Points on a hilly landscape, in no order, each with its height.
From any point a ball rolls to the lowest of the 2 points nearest to it. It stops when none of these is lower. Distance is the straight distance between rows; heights are no part of it.
Siki (h 75.7): 15, 3, 21, 4, 21, -21, -1, 28, 3, 30, 4, 7, -14, -18, 20, 13, 9, -1, -21, -6, 10, 1, 2, -14, 17, 31, 16, 5, -3, 28, -8, 11, 19, -29, 11
Miku (h 51.0): 24, -16, 5, 20, -6, 3, 29, 29, 51, -13, 8, -7, -1, 3, 12, -7, -16, 19, 0, -24, -12, -24, 21, 23, 6, 22, -31, -21, -17, 9, 28, -11, -4, -1, 8
kikap (h 36.4): -24, 5, -4, 12, 21, -33, 12, 2, -7, 3, 2, 11, -11, -24, -5, 14, 16, -34, -3, 1, 15, -12, 18, 20, -1, 33, 3, 11, 5, 8, 1, -21, 10, 7, 18
Tasa (h 59.2): 19, 6, 13, 22, -12, 28, 24, 11, -44, -22, 5, -24, 11, -25, 11, 10, -3, 35, 11, -2, 2, 21, 14, 0, 13, 5, 52, 0, -10, -23, -20, 26, 10, -36, 7
Dif (h 53.7): -4, 13, -3, 2, -11, 17, -20, 0, -26, 20, 1, -18, 9, -4, 13, 9, 2, 25, -14, -16, -8, 11, -2, -19, 20, -2, 58, -2, 0, -10, -36, 29, 32, -33, -17
pimi (h 58.3): 5, 22, -7, -19, 4, 16, -16, -18, -27, 14, -13, -28, -6, 1, 2, 4, -3, 23, -2, 8, -2, 24, -8, -13, 26, -17, 25, -5, -5, 17, 2, 46, 11, -31, -8
reto (h 62.9): -13, 10, 0, -29, 7, -3, -50, -28, -4, 24, -30, -5, 1, 8, -6, -7, 1, -5, -29, 14, -10, 2, -43, -10, 16, -29, -8, 2, 1, 25, 13, 20, 12, 4, -21
fes (h 42.6): 37, -7, 10, 4, 11, -32, 19, 20, 6, 27, -11, -8, -15, -14, -9, 0, 13, 0, -17, -1, 23, -9, 2, 13, 12, 31, -40, -7, 5, 42, 40, 9, -22, -6, 44
Virak (h 37.0): -39, -16, 0, -14, -5, 7, 0, 2, -8, 11, 12, 32, 5, 12, 8, -19, 20, -1, 6, 6, 11, 7, -15, -18, -37, -18, 2, 6, 13, -26, -35, -20, -11, 29, -18
dez (h 40.6): 10, -7, -1, 22, -6, 26, 20, 8, -31, -13, 14, -13, 15, 2, -2, 6, 4, 12, -2, -9, -1, 12, 12, -2, -6, -1, 31, -13, 11, -46, -24, 8, 8, -20, -23
kinav (h 73.5): 24, -3, 27, -2, 27, -14, -25, 33, 25, 37, 3, 15, -9, 3, 29, 5, 0, 3, -33, -19, -10, -10, -11, -28, 17, 16, 14, 4, -9, 25, -7, 10, 15, -25, -5
zok (h 49.5): 32, 5, 19, -4, -2, 13, -2, 33, -4, 25, 7, 0, -2, 5, 20, -10, 1, 44, -11, -2, 4, 19, -8, -20, 17, 7, 24, 6, -8, 17, -20, 36, 22, -39, 1
kimu (h 58.6): -27, 31, -9, -3, -21, -7, -26, -36, 2, -2, 7, -4, -19, -18, 12, 7, -6, -15, 4, -4, -31, -10, 8, -34, 30, 11, 36, 7, -17, 20, -28, -12, 22, 18, 23
bute (h 51.1): 25, -5, 16, 1, -26, 22, 23, 41, 39, -11, 18, 14, 15, 12, 20, -30, -19, 41, 18, -14, -12, -1, 3, -4, -8, -4, -27, -10, -13, 0, 2, 1, -4, 10, 5
buleb (h 40.3): -34, 5, -8, 5, 13, -29, 4, -3, 7, 0, 8, 17, -18, -22, -4, 8, 4, -40, 5, 3, -4, -23, 18, 1, 5, 28, 1, 20, -6, 8, -5, -26, 8, 33, 27
vem (h 24.5): -29, 3, -1, 16, -22, 8, 44, -9, -32, -50, 22, 1, 13, -34, -13, 13, 13, -3, 36, 19, 23, 15, 22, 17, -15, 13, 5, 6, 7, -31, -7, -10, -12, 27, 12
gazol (h 66.1): -25, 7, -12, -6, -21, 32, 27, -34, -37, -39, -3, -7, -7, -3, -22, 13, 4, 3, 39, 26, 36, 38, 1, -10, -27, -30, 11, 1, 18, -24, -13, 16, -30, 15, -7
lol (h 49.0): -15, 29, -12, 0, -31, 5, -21, -24, 3, -16, 1, -26, 4, -6, 14, 25, -17, 9, -2, -20, -28, -3, 15, -8, 22, -4, 43, -12, -13, 8, -9, 5, 20, -12, -14
rela (h 21.4): -34, 16, -21, 19, 6, -13, 10, -24, -28, -34, 6, -14, 1, -24, -9, 33, 9, -20, 3, -2, 6, -5, 27, 25, 7, 17, 17, -6, 13, -28, 2, -12, 10, -5, -6
nar (h 34.6): 41, -9, -7, -7, 22, 9, -11, -2, -2, 18, -17, -7, 4, 35, -10, -8, 2, 2, -8, 2, 2, 14, -12, 8, -7, -22, -9, -8, 9, 4, 24, 17, -14, -29, -16
kob (h 50.1): -10, 12, 23, -23, -8, -10, -39, -28, 30, 24, -14, 2, -16, -8, 12, -7, -27, -18, -9, 8, -16, -18, -21, -25, 26, -2, -11, 19, -28, 42, 3, 10, 5, 21, 25
vid (h 57.5): 0, 12, 15, 15, -17, 10, 16, 12, -25, -11, 8, -13, 8, -32, 16, 12, 2, 29, 6, -2, 3, 17, 15, 2, 16, 16, 42, 9, -15, -4, -20, 19, 24, -27, 15
feri (h 62.2): -37, 25, -19, 10, -12, -22, -23, -34, 3, -11, -1, -5, -17, -15, 3, 18, -3, -38, -7, -12, -30, -23, 22, -6, 29, 13, 29, 2, -9, 20, -3, -23, 13, 23, 16
tafe (h 62.6): -47, 12, 2, -36, 4, -26, -23, -42, -16, 19, -14, 15, -17, -28, -21, -4, 9, -38, 11, 37, 9, -4, -20, -8, 1, -8, -11, 33, -4, 19, 0, -4, -3, 43, 27
mel (h 58.4): -16, 7, -2, 9, -27, 13, -11, -1, -18, 11, 7, 2, 9, -17, 15, 5, -1, 8, -2, -18, -17, 7, -1, -26, 4, 2, 66, 4, -3, -15, -54, 9, 33, -16, -2
dol (h 57.0): 22, -16, -5, 25, 38, -14, -16, 22, 19, 19, -7, 3, 1, 29, 6, -1, 13, -13, -42, -21, -13, -20, -9, 14, 2, 14, -19, -15, 11, 5, 18, -15, -2, -12, -27
bon (h 43.9): -37, -18, 0, -16, 0, 7, -27, -6, 5, 25, 2, 24, 2, 22, 14, -16, 6, -4, -14, 1, -8, -1, -26, -21, -25, -29, 3, 5, 9, -28, -33, -22, -7, 25, -31
Fise (h 30.8): 27, -3, -1, -15, 1, -4, 9, 0, 10, 9, -27, -8, -8, 10, -20, -9, 1, 9, 9, 12, 25, 5, -4, 13, 8, -4, -44, 10, -6, 32, 32, 18, -31, -2, 40
Rozov (h 31.6): 20, -4, 2, 4, 2, 17, 15, 20, -32, 12, 8, 18, 8, 20, -6, -12, 23, 14, 5, 16, 24, 22, 3, -4, -17, 3, -2, 11, 20, -14, -13, 9, -2, -12, 6
bobod (h 50.2): -11, 1, 11, 2, -24, 3, 34, 25, 16, -17, 25, 23, 14, -14, 7, -15, -3, 12, 28, 2, 8, 3, 11, 4, -17, 11, -13, 7, -7, -2, -9, -12, 0, 29, 20
susi (h 25.9): -10, -17, 7, 2, 8, -5, 9, 32, 4, 8, 26, 39, 13, 11, 10, -18, 14, -7, 0, 1, 4, -11, -1, -6, -33, 11, -4, 8, 17, -28, -23, -35, 3, 15, -7
mukob (h 23.7): 9, -3, -16, 0, 5, -8, 22, -17, -7, -20, -11, -15, -7, -3, -34, 4, 1, -9, 25, 11, 26, 0, 15, 28, -2, 1, -34, 0, 2, 10, 34, 0, -28, 3, 25
zat (h 50.7): -24, -7, 8, -25, 2, 0, -40, -10, 17, 28, 5, 21, -4, 10, 16, -13, -8, -15, -16, 8, -17, -4, -31, -30, -7, -19, -4, 19, -1, -5, -19, -15, 0, 26, -9
livis (h 47.6): -20, -5, -1, -11, -14, -2, 16, 0, 16, -14, 13, 16, 10, -4, -3, -8, -8, 0, 22, 6, 1, -11, 6, 17, -16, 2, -29, 1, -8, 2, 8, -22, -18, 42, 11
vebip (h 52.8): -13, 6, 10, -8, -5, -8, 14, 8, 3, 1, 14, 13, 0, -15, 0, -3, 3, 6, 19, 11, 10, 4, 10, 5, 0, 13, -2, 15, -7, 15, -6, 3, 7, 12, 23
lofev (h 24.3): 27, 3, -5, -27, 0, 11, 3, -10, -3, 5, -28, 0, 5, 20, -24, -5, -1, 11, 23, 20, 24, 21, -11, 7, -8, -23, -37, 12, 1, 13, 23, 19, -31, -1, 28
tatu (h 48.9): 9, -6, 3, 19, 32, -28, 1, 25, 8, 20, 1, 11, -5, 0, 8, 6, 18, -16, -25, -11, 7, -15, 4, 14, 0, 30, -8, -5, 11, 9, 7, -15, 7, -10, -7
Gosa (h 46.2): 32, 1, 0, -21, 12, 11, -17, -5, 5, 17, -26, -14, -5, 20, -4, -11, -7, 17, -8, 6, -6, 15, -20, 1, 19, -22, -11, -5, -7, 32, 25, 33, -12, -21, -3
basi (h 42.2): -3, 4, 17, -14, -3, -26, -5, -7, 26, 20, -21, -11, -14, -17, -1, 0, -13, 5, -7, 4, 6, -18, -9, 4, 25, 13, -22, 2, -23, 54, 27, 21, -9, 5, 34
Gibim (h 60.8): 44, -4, 19, 27, -11, 28, 33, 25, -29, -19, 8, -11, 10, -8, 10, 2, 0, 32, 12, 2, 11, 28, 21, 1, 2, 4, 30, 3, -5, -18, -6, 24, 1, -38, 15
zagi (h 42.3): -2, 4, 1, 24, 26, -26, 16, 15, -26, 13, 3, 3, -10, -19, 2, 15, 28, -18, -17, 3, 23, 1, 15, 21, 1, 37, 3, 1, 16, 9, 6, -8, 11, -21, 6
vofad (h 38.4): -2, -7, -14, -7, 24, -27, -12, -27, -10, -1, -29, -17, -4, -4, -39, -8, 22, -33, -18, 14, 16, -14, -19, 26, 0, -7, -39, 7, 5, 22, 40, -7, -16, 14, 4
sak (h 55.3): 3, -5, 2, -17, 23, -5, -46, -11, 1, 31, -25, 2, 2, 20, -8, -18, 11, -9, -40, 9, -5, -1, -42, -4, 7, -27, -18, 0, 12, 12, 16, 14, 4, -2, -27
Piba (h 26.0): 6, -10, 14, 2, 9, -13, 2, 35, 38, 8, 14, 23, -1, 2, 21, -10, -7, -1, -5, -13, -12, -18, 5, -3, -3, 18, -8, 9, -8, 2, -7, -20, 9, 7, 9
Bomon (h 36.6): 26, -2, 15, -13, 5, -19, 2, 10, 17, 24, -24, -5, -17, -2, -7, -11, 3, 14, -7, 9, 20, -3, -14, 4, 22, 7, -37, 4, -9, 49, 32, 25, -25, -4, 37
fup (h 43.3): -16, 22, -18, -1, -29, 21, -8, -30, -7, -37, 1, -37, -1, -4, 4, 30, -25, 15, 12, -9, -22, 4, 6, -3, 12, -16, 28, -26, -4, -11, -7, 8, 7, -7, -26
rura (h 46.6): -5, 1, 28, -11, -3, -27, -30, -16, 41, 27, -18, -2, -20, -13, 3, 0, -28, -25, -25, -7, -8, -31, -17, -18, 30, 10, -25, 10, -31, 54, 23, 12, -3, 14, 33
Vifo (h 38.0): 21, -5, 31, 9, -10, -6, 12, 43, 35, 11, 19, 17, -9, -19, 30, -7, -13, 14, 3, -18, -10, -6, 13, -26, 10, 27, 12, 14, -23, 16, -18, -1, 28, -18, 26
todi (h 33.2): -26, 14, -24, -8, 4, 11, -2, -37, -41, -16, -3, -23, -3, -5, -17, 19, 1, -2, 11, 12, 6, 14, 1, 1, 4, -17, 16, -14, 14, -21, -1, 11, -2, -5, -19
dutu (h 55.4): -3, 10, 23, 1, -15, -3, 18, 17, -12, 2, 11, 8, -3, -29, 11, 0, 5, 21, 13, 12, 16, 16, 13, -2, 11, 21, 21, 21, -12, 17, -16, 15, 19, -14, 31
vare (h 7.1): 17, 2, -9, -5, 23, 6, -6, -24, -50, 17, -20, -15, 0, 18, -25, 7, 24, -13, 1, 14, 23, 20, 3, 7, -21, -28, 12, -2, 39, -21, 9, 27, -5, -37, -15
Vabiv (h 54.2): -1, -23, -32, -5, 12, -12, -7, -39, -2, -32, -28, -27, 0, 19, -36, 10, -15, -30, 2, 13, 1, -9, -17, 26, -17, -27, -31, -20, 16, -18, 35, -28, -24, 17, -28
Gadan (h 38.8): -22, 13, -24, 7, -10, 16, 9, -35, -24, -45, -3, -36, -8, -4, -10, 34, -26, 2, 15, 4, -7, 8, 6, 7, 1, -17, 21, -26, 14, -25, -2, 3, -3, 0, -22
livo (h 56.7): 17, -3, -2, 17, -19, 7, 1, 20, 63, -20, -1, -13, 8, 10, 20, 1, -27, 21, -5, -38, -38, -30, 19, 13, 15, 8, -16, -26, -21, 6, 23, -13, 3, -1, -11
duk (h 28.6): -31, 20, -17, 23, 7, -30, 12, -22, -16, -27, -4, -17, -10, -39, -3, 38, 8, -27, -5, -15, 9, -9, 32, 31, 19, 31, 16, -3, 3, 3, 14, -9, 11, -7, 17
pelu (h 59.5): 34, -4, 9, 32, -9, 18, 27, 35, 18, -14, 12, -14, 4, 0, 18, 1, -10, 31, -6, -20, -14, 7, 21, 7, 12, 13, 8, -14, -14, -11, 3, 9, 15, -33, -4
nopur (h 45.5): 18, -14, 5, 9, -3, 5, 21, 36, 38, -10, 18, 15, 11, 14, 10, -21, -8, 16, 6, -11, -7, -17, 10, 19, -12, 8, -36, -8, -5, -6, 11, -20, -10, 17, 3
savag (h 22.6): -9, 11, -22, -10, 23, 7, -13, -40, -56, 7, -19, -26, -5, 1, -22, 14, 18, -14, -2, 14, 13, 14, -1, 0, -1, -26, 24, -14, 30, -23, 3, 26, 4, -29, -22
beso (h 69.7): 13, -2, 9, 7, 29, -12, -38, 23, 21, 33, -6, 10, 1, 23, 19, 3, 4, -2, -43, -21, -18, -15, -14, -17, 12, 3, 19, -6, 4, 5, -7, 1, 14, -16, -26
Vopu (h 62.4): 7, 4, -7, 16, -32, 7, -3, 19, 48, -21, 12, -1, 16, 12, 26, 1, -25, 16, 0, -42, -45, -18, 15, -4, -1, -5, 6, -23, -15, -15, -3, -26, 11, 4, -26
Lan (h 55.2): -17, 3, 3, 2, -32, 15, 2, 5, 4, 1, 17, 14, 10, -11, 18, -10, -8, 17, 13, -16, -18, 9, -8, -33, -14, -3, 35, 1, -13, -11, -46, -1, 19, 5, -3
Leb (h 45.8): 32, -16, -7, 7, 29, 5, -12, 11, 9, 18, -8, 2, 5, 38, -1, -16, 5, -1, -24, -4, -10, -2, -11, 11, -6, -8, -19, -11, 12, -4, 19, 0, -11, -17, -25
paz (h 54.0): 18, 14, -2, -14, 24, 4, -20, -8, -18, 24, -24, -19, -8, 9, -3, -2, 10, 13, -15, 6, 0, 18, -18, -7, 22, -15, 10, -6, -1, 27, 14, 39, 5, -33, -7
bako (h 45.3): -19, -12, 8, -10, -1, -18, 9, 12, 28, 0, 13, 31, 2, -7, -4, -17, -11, -20, 10, 10, 3, -26, 6, 14, -19, 13, -33, 16, -8, 1, 4, -34, -19, 49, 26
sofor (h 43.4): -27, -10, 4, 0, 7, -25, 5, 9, 30, -2, 14, 27, -16, -15, -3, -8, -10, -41, 3, 4, -9, -40, 14, 4, -6, 28, -29, 21, -14, 2, 1, -39, -7, 49, 35
luned (h 58.5): -6, -13, -25, -6, 13, 3, -6, -31, -11, -18, -14, -13, 0, 20, -24, 11, -4, -20, 4, 10, -5, -1, -11, 14, -12, -23, -19, -22, 15, -22, 18, -16, -21, 8, -32
zirin (h 64.6): -23, -4, -11, 2, -22, 34, 30, -15, -13, -42, 11, -1, 2, 4, -9, 0, 2, 8, 32, 10, 15, 18, 1, -9, -28, -23, 0, -8, 7, -30, -16, -1, -27, 22, -26
zoko (h 15.2): 9, -15, 17, -5, 22, -13, -7, 38, 19, 21, 18, 36, 2, 14, 14, -16, 8, -7, -8, 3, 5, -15, -5, -1, -15, 14, -16, 14, 8, -7, -9, -25, -1, 7, -3
lalu (h 32.1): -28, -23, 9, -10, -3, 4, 6, 23, -5, 9, 25, 48, 7, 2, 10, -22, 17, -10, 10, 5, 14, -1, -10, -28, -41, 0, 4, 15, 14, -28, -44, -30, -5, 27, -1
fubo (h 64.4): -34, 20, -15, 14, -22, -15, -3, -21, 21, -22, 10, 1, -14, -18, 5, 9, -10, -30, 6, -13, -34, -30, 33, -5, 21, 20, 15, 3, -15, 10, -6, -35, 12, 35, 24
zag (h 22.1): 31, -1, -7, -6, 27, 7, -9, -7, -29, 27, -19, -7, 1, 28, -15, -3, 19, -4, -8, 9, 12, 19, -6, 4, -12, -22, 5, -4, 24, -4, 16, 26, -5, -37, -16
bugeg (h 46.9): 2, -14, -25, -1, 22, -20, -16, -31, 1, -16, -29, -27, 2, 9, -37, 2, 5, -36, -18, 5, 5, -18, -17, 27, 2, -11, -36, -7, 7, 4, 42, -17, -13, 10, -16
Sipe (h 12.5): 27, -25, -15, -8, 0, 11, 8, -12, 18, -25, -9, -6, 9, 32, -18, 2, -25, -2, 19, 5, 6, 3, -7, 21, -25, -29, -38, -17, 9, -12, 31, -17, -38, 11, -13
sarop (h 17.8): 19, 4, -10, -14, -2, 8, 15, -17, -11, -17, -14, -10, -2, 6, -31, 6, -4, 5, 34, 19, 28, 20, 6, 17, -8, -16, -23, 3, 6, 8, 25, 16, -27, -4, 24
geto (h 59.0): -2, 6, -3, 6, -30, 23, 3, 10, 7, -8, 14, -7, 18, 3, 18, -1, -13, 30, 6, -23, -23, 7, -3, -19, -6, -10, 24, -15, -12, -18, -30, 3, 14, -4, -25
zivil (h 64.3): -3, -4, 7, 0, 32, -22, -45, 2, 12, 30, -17, 14, -1, 16, 5, 0, 8, -16, -43, -8, -11, -11, -26, -9, 10, -6, 3, 1, 8, 8, 6, 2, 11, -4, -24
nol (h 33.5): 16, -5, 27, 5, -5, -13, 14, 36, 48, 12, 10, 11, -11, -12, 25, -5, -13, 14, -1, -17, -7, -15, 14, -5, 10, 27, -8, 5, -19, 25, 2, -1, 12, -3, 26
garut (h 62.5): -27, -3, -16, -9, -7, 18, 5, -20, -9, -19, 4, -5, 1, 11, -8, 7, 0, 1, 13, 5, -3, 3, -5, 1, -16, -21, -8, -14, 1, -19, -3, -14, -18, 22, -31
nam (h 22.4): 20, -18, -14, -25, -8, 7, -4, -29, 12, -23, -26, -22, 3, 25, -21, 4, -31, -2, 19, 14, 6, 8, -19, 14, -10, -36, -32, -13, 0, 6, 35, -2, -31, 11, -9
mumeg (h 37.7): 21, -24, -9, 25, 18, 3, 19, 25, 21, -14, 17, 9, 11, 28, -1, -12, 4, -5, -2, -12, -8, -18, 12, 28, -19, 12, -37, -14, 9, -19, 17, -28, -14, 5, -15
Sudus (h 43.7): 20, 0, 18, 4, -7, 3, 1, 38, 17, 14, 16, 12, 5, -4, 24, -10, -6, 30, -4, -13, -9, 3, -1, -20, 4, 12, 23, 6, -14, 6, -27, 12, 28, -24, 3
zed (h 48.6): 0, 4, -7, -4, 2, 24, -8, -13, -50, 15, -2, -23, 5, 2, -1, 7, 8, 17, -7, -1, 8, 20, -2, -14, 12, -13, 44, -8, 14, -23, -25, 34, 19, -33, -23
Kefop (h 66.7): -15, 8, -14, 6, -33, 8, -14, -7, 35, -19, 7, -1, 11, 16, 21, 7, -16, 0, -4, -34, -45, -19, 6, -7, -7, -17, 16, -20, -12, -17, -13, -35, 1, 16, -35
maf (h 26.1): 18, -31, -22, 14, 15, 5, 10, -2, 17, -24, 5, -2, 12, 33, -17, -1, -11, -16, 5, -4, -6, -14, 3, 29, -28, -11, -41, -19, 15, -26, 25, -34, -31, 15, -25
luve (h 55.6): -12, 22, 14, -27, -3, -8, -53, -35, 13, 25, -28, -9, -4, 1, 8, 3, -16, -3, -16, 8, -21, 0, -31, -20, 27, -14, 7, 7, -17, 43, 6, 22, 15, 6, 1
rup (h 44.7): 8, -1, -4, 0, -13, 35, 9, -6, -35, -4, 8, -19, 9, 5, 0, 6, -6, 24, 3, -3, 1, 24, 2, -15, 2, -19, 37, -12, 6, -30, -23, 27, 7, -21, -24
gito (h 62.3): 54, -9, 16, 31, 0, 24, 30, 32, -6, -7, 8, -16, 2, 6, 13, 3, -5, 28, -4, -13, -1, 21, 24, 10, 3, 5, 20, -8, -5, -13, 3, 20, 8, -50, 1
misa (h 15.1): -44, 10, -21, 18, -5, -2, 21, -28, -33, -46, 13, -11, 4, -24, -17, 32, 7, -19, 17, 6, 10, 1, 20, 21, -10, 8, 13, -11, 18, -40, -6, -18, -1, 17, -11
Boro (h 21.2): -54, 4, -13, 6, -13, 0, 36, -24, -38, -38, 19, 8, 8, -27, -20, 15, 24, -20, 31, 21, 30, 12, 18, 15, -23, 9, 2, 6, 15, -31, -10, -20, -11, 34, 2
Mivol (h 27.4): -10, 3, 4, 25, -14, 6, 38, 4, -18, -45, 19, -7, 11, -31, -4, 13, 1, 5, 24, 7, 11, 7, 31, 22, 0, 20, 5, 1, -5, -21, 2, -4, 0, 6, 15
zesu (h 62.7): 15, 1, 3, -8, -28, 38, 13, 13, 7, -12, 15, -4, 11, 11, 14, -13, -17, 39, 14, -10, -12, 20, -6, -20, -9, -21, 5, -13, -14, -9, -16, 15, -4, -3, -18
gid (h 77.2): 5, -6, 17, 9, 19, -18, 6, 33, 5, 18, 15, 26, -13, -18, 15, 7, 12, -17, -11, -6, 7, -8, 11, -18, 5, 36, 17, 18, -4, 8, -21, -14, 25, -17, 13
Gamu (h 23.0): 20, 4, 4, 0, 22, -7, 5, 18, -24, 27, -5, 19, -9, 14, -10, -10, 33, 0, 1, 21, 30, 10, -5, 4, -8, 12, -21, 19, 20, 9, 2, 8, -6, -13, 17
Sozu (h 54.1): -14, 24, -8, 8, -32, 2, -15, -16, 10, -7, 10, -7, -2, -12, 18, 7, -14, 4, 1, -23, -34, -2, 14, -26, 18, 2, 47, -2, -18, 6, -29, -6, 26, -2, 6
zames (h 36.8): 19, -11, 6, 20, -2, 27, 22, 17, -45, -1, 10, 2, 13, 10, -7, -3, 19, 10, 2, 5, 17, 21, 15, -1, -15, 4, 24, 3, 20, -37, -22, 11, 2, -25, -9
pum (h 59.7): -24, -1, 7, -31, 4, -25, -24, -18, 7, 20, -11, 21, -6, -12, -16, -15, -1, -30, -3, 27, 14, -13, -25, 6, -5, -8, -32, 29, 1, 18, 11, -6, -11, 39, 17
bifa (h 32.5): -2, 1, 0, -10, 23, -20, -8, 1, -14, 19, -9, 20, -5, 3, -18, -11, 29, -14, -2, 25, 22, -5, -15, 15, -10, 3, -27, 19, 18, 9, 11, -6, -12, 15, 9
nafam (h 53.8): 23, 17, 9, -17, -3, 19, -6, 8, -23, 24, -3, -12, -6, -1, 10, -6, 1, 42, -1, 9, 8, 31, -6, -19, 26, -6, 28, 8, -8, 25, -10, 52, 17, -38, 6
defa (h 55.5): 24, -2, 12, 23, -27, 17, 28, 37, 37, -21, 18, 2, 17, -1, 22, -14, -20, 38, 13, -28, -23, -2, 16, 0, 1, 8, -7, -15, -19, -13, 0, -1, 14, -6, -5
Vafop (h 55.8): -14, -6, 17, -32, 11, -16, -47, -12, 19, 34, -6, 23, -7, -1, 2, -20, -7, -31, -21, 13, 0, -9, -36, -17, 5, -13, -25, 26, 1, 14, 5, -3, 1, 24, 0
bip (h 52.5): -19, 2, 7, 2, -30, 6, 18, 8, 15, -10, 22, 18, 12, -16, 15, -11, -9, 8, 26, -8, -11, 9, 5, -21, -20, 4, 11, 7, -15, -7, -31, -13, 11, 24, 11
rusor (h 30.3): 4, -4, -21, -6, 16, -24, 6, -28, -14, -14, -25, -21, -8, -5, -44, -1, 18, -29, 8, 17, 28, -9, 0, 32, -5, -4, -41, 9, 7, 12, 41, -9, -30, 11, 21
mav (h 43.6): -7, -6, -5, -12, 25, -11, -27, -8, -13, 26, -13, 13, 3, 19, -10, -15, 27, -15, -22, 20, 5, -2, -27, 5, -8, -15, -20, 3, 22, -8, 9, -4, -6, 7, -21

For each start below, name the point where the ball stops.
luve -> sarop
zirin -> sarop
gito -> Sipe
Vopu -> Sipe
mel -> Gamu
pimi -> zoko
feri -> vare
Vafop -> zoko

Call two points neighbours if one is among the 2 nearest of the other. Go from one point of each pair to the other, from neighbour to neighbour, staying as low as possible. Name the highest point that can't be avoided.
vare / misa -> dol
misa / Gamu -> mel
kikap / Sipe -> gito
vare / zoko -> pimi
